Each scene shows the same named points in several views. A view is turned or mirrored, shifted and resized as a whole, has a little noise and may leave points out.
In the rows, 128 means zero.

Scene 1
View 1
roru: [135 128 133 113 115 161 137 123 123 125 123 148 118  99 133 116 124 121
 119 130 105 123 130 126  83  95]
bev: [140 126 121 114 128 145 130 130 110 136 128 138 111 117 138 124 118 110
 117 124 110 126 139 119 110 100]
ziki: [152 136 139 118 118 151 134 110 138 125 144 131 130  93 122 118 111 109
 127 130 115 121 121 132 101 117]
Figu: [146 127 135 114 133 155 133 114 115 131 136 131 118 100 132 116 112 108
 115 120 104 130 133 121 113 104]
fel: [141 132 111 113 116 132 122 136 115 138 124 139 107 129 136 129 117 119
 125 130 121 117 139 131 102 110]
lekub: [136 120 122 118 122 153 141 139 117 128 132 147 115 109 143 125 126 108
 123 132 111 128 134 111 101  95]
zule: [155 138 131 118 121 139 127 113 134 132 147 127 125 104 124 120 103 107
 126 128 119 121 124 131 114 122]
lifo: [145 137 135 111 125 148 123 107 111 135 125 130 112 108 123 112 107 124
 115 117 102 122 134 139 101 107]
Felo: [139 124 109 121 115 136 136 150 128 132 139 149 120 121 143 135 125 103
 130 141 127 123 133 111 107 109]
Vini: [140 137 125 111 107 147 123 120 123 132 118 145 113 111 126 117 117 132
 126 131 113 113 131 144  81 105]
kep: [144 130 120 118 118 139 129 130 125 131 136 139 120 114 133 126 115 109
 127 132 121 121 130 125 105 112]
Zekef: [139 129 120 117 107 145 135 139 132 127 134 150 125 110 135 129 125 113
 131 141 124 116 127 126  90 109]
View 2
roru: [112 114 152 154 109 146 138 145 105 149 163 175 120 107 142 100 132  94
 105 108 136 120 130 137 115 130]
bev: [124 122 142 138 127 131 128 133 121 139 145 158 124 105 117 107 125 104
 111 115 127 112 133 146 114 131]
ziki: [102  94 123 147 128 130 150 152 109 152 150 172 109 109 139 105 125  96
 118 108 151  97 112 126 106 135]
fel: [121 117 125 146 138 143 130 127 110 145 137 165 109 109 120 103 120 117
 104 123 122 131 121 160 116 128]
Vini: [108 111 136 159 122 156 135 144  93 150 146 177 103 112 143 103 131 117
 104 117 126 128 117 141 119 126]
Felo: [118 113 116 138 145 131 137 123 124 148 146 171 116 102 117  99 115  93
 108 115 139 127 121 160 103 134]
lekub: [121 126 144 141 124 134 133 129 120 142 159 169 129 100 124 100 125  85
 106 109 136 123 137 153 109 132]
kep: [113 111 124 142 135 135 139 133 116 148 144 169 112 105 125 102 119 102
 110 116 138 119 119 149 108 132]
Zekef: [111 110 124 149 133 143 144 131 110 153 156 179 112 102 133  95 120  89
 103 114 143 134 122 154 105 133]
View 3
lifo: [129 115 111 123 113  95 119 135 128 133 139 125  90 139 132 131 114 145
 140 127 158 128 152 125 130 142]
Vini: [133 127 105  95 112 114 134 134 123 137 110 160  87 128 130 146 132 144
 139 143 145 131 140 131 135 151]
zule: [141 139 125  95 104 104  94 113  99 114 146 116 104 137 158 131 120 137
 138 130 140 122 161 150 119 137]
ziki: [145 144 116  86  94 101 105 119  90 123 154 131  90 130 160 137 123 139
 140 124 155 127 159 150 118 146]
Felo: [158 129 131  88  87 153  88 104 112 125 113 133 115 131 150 150 121 128
 119 145 142 109 132 137 110 136]
fel: [142 118 120 106 107 141 104 117 134 127  98 134 110 135 130 146 127 135
 126 152 133 114 135 123 121 136]
kep: [149 128 122  93  94 132  99 113 112 127 119 131 107 132 145 142 122 132
 128 142 145 117 139 139 117 140]
lekub: [162 112 123 101  67 151 100 118 118 148 124 143  99 121 145 152 109 131
 119 133 176 115 124 122 113 142]
Figu: [148 114 123 119  87 112  98 125 117 137 153 117  96 132 147 137 100 135
 131 116 174 123 149 128 121 140]
Zekef: [147 136 117  80  96 137 114 119 110 131 108 156  98 123 145 152 133 138
 131 146 142 122 132 137 121 150]
roru: [152 123 107  96  78 122 129 132 113 152 132 161  83 119 140 153 117 139
 133 127 178 127 134 127 126 156]
bev: [154  99 124 123  80 143  95 120 136 145 126 125 107 132 134 144 103 130
 120 130 173 115 132 115 119 137]
View 4
Vini: [124 140  85  89 136  89 109 136 123 128 169 101 144 135 100 128  86 118
 120  96 127 131 104  75  68 133]
zule: [ 81 133 112 120 147 113 115 123 146 126 154  97 130 128 109 159 108 115
 108 115 171 136 118 103  90 137]
bev: [129 154  89 115 129 109 111 131 146 145 138 101 144 148 129 139 105 117
 138 135 129 129 108 119  99 138]
Figu: [115 152  89 124 137 122 122 112 151 146 138  90 157 127 127 147  93 112
 127 125 161 118 116 120  90 129]
ziki: [ 90 128 115 120 140 108 109 120 143 142 167  94 139 117 102 152  88 110
 104 112 181 137 114 102  80 131]
lekub: [138 147  99 116 119 101  96 134 142 170 148  98 152 146 120 134  87 111
 139 147 130 141 100 121  96 137]
fel: [122 150  94  97 135  99 103 145 137 123 148 111 124 160 119 137 117 128
 133 119 111 142 105  95  97 148]
lifo: [122 149  76 104 138 108 125 122 137 126 149  92 151 131 115 134  95 121
 128 102 140 115 111  95  76 127]
View 5
lekub: [150 121 140  97 131 117 156 109 117 136 104 129 154 146 148 137 130 106
 136 133 144 142  96 154 153 155]
zule: [138 146 152 134 139 159 137 116 142 111 137 135 135 124 154 147 135 120
 104 132 112 158  89 134 159 175]
roru: [132 139 153 106 149 118 159  92 112 115 125 132 157 143 164 127 131 122
 134 124 143 142  92 161 153 155]
Felo: [161 127 133 127 125 124 141 120 133 129  90 121 145 136 138 145 131 106
 122 137 130 148  97 147 161 150]
fel: [151 136 138 131 136 110 152 119 132 117  92 120 140 124 131 136 148 123
 128 121 125 146 107 156 139 133]
lifo: [123 144 157 107 149 132 160 111 125 109 141 134 132 116 148 132 150 129
 125 112 125 151 103 145 128 159]
kep: [150 133 141 126 133 126 148 115 132 122 107 126 143 134 145 143 136 114
 121 129 125 151  97 147 154 154]
bev: [145 124 141 100 131 120 157 119 124 133 112 130 140 126 136 135 141 108
 134 122 135 145 105 147 138 153]
Zekef: [153 137 137 132 135 120 144 101 127 119 101 122 156 145 157 139 126 116
 120 136 135 146  93 156 168 147]
ziki: [135 144 153 128 144 152 140 106 135 115 139 134 144 133 164 143 131 120
 111 134 122 155  85 141 161 174]
Figu: [132 125 155  84 136 149 156 119 125 134 146 142 132 126 151 138 136 106
 124 125 134 153  93 134 138 181]
Vini: [129 153 152 133 154 113 157  97 122  98 118 123 148 130 158 127 142 136
 129 115 130 149 101 162 143 140]

Which points are out of place in each view (at most two, in the order of its rows)? Write none if all are in place.
view 1: Felo
view 2: none
view 3: Zekef, bev
view 4: lifo
view 5: zule, Figu
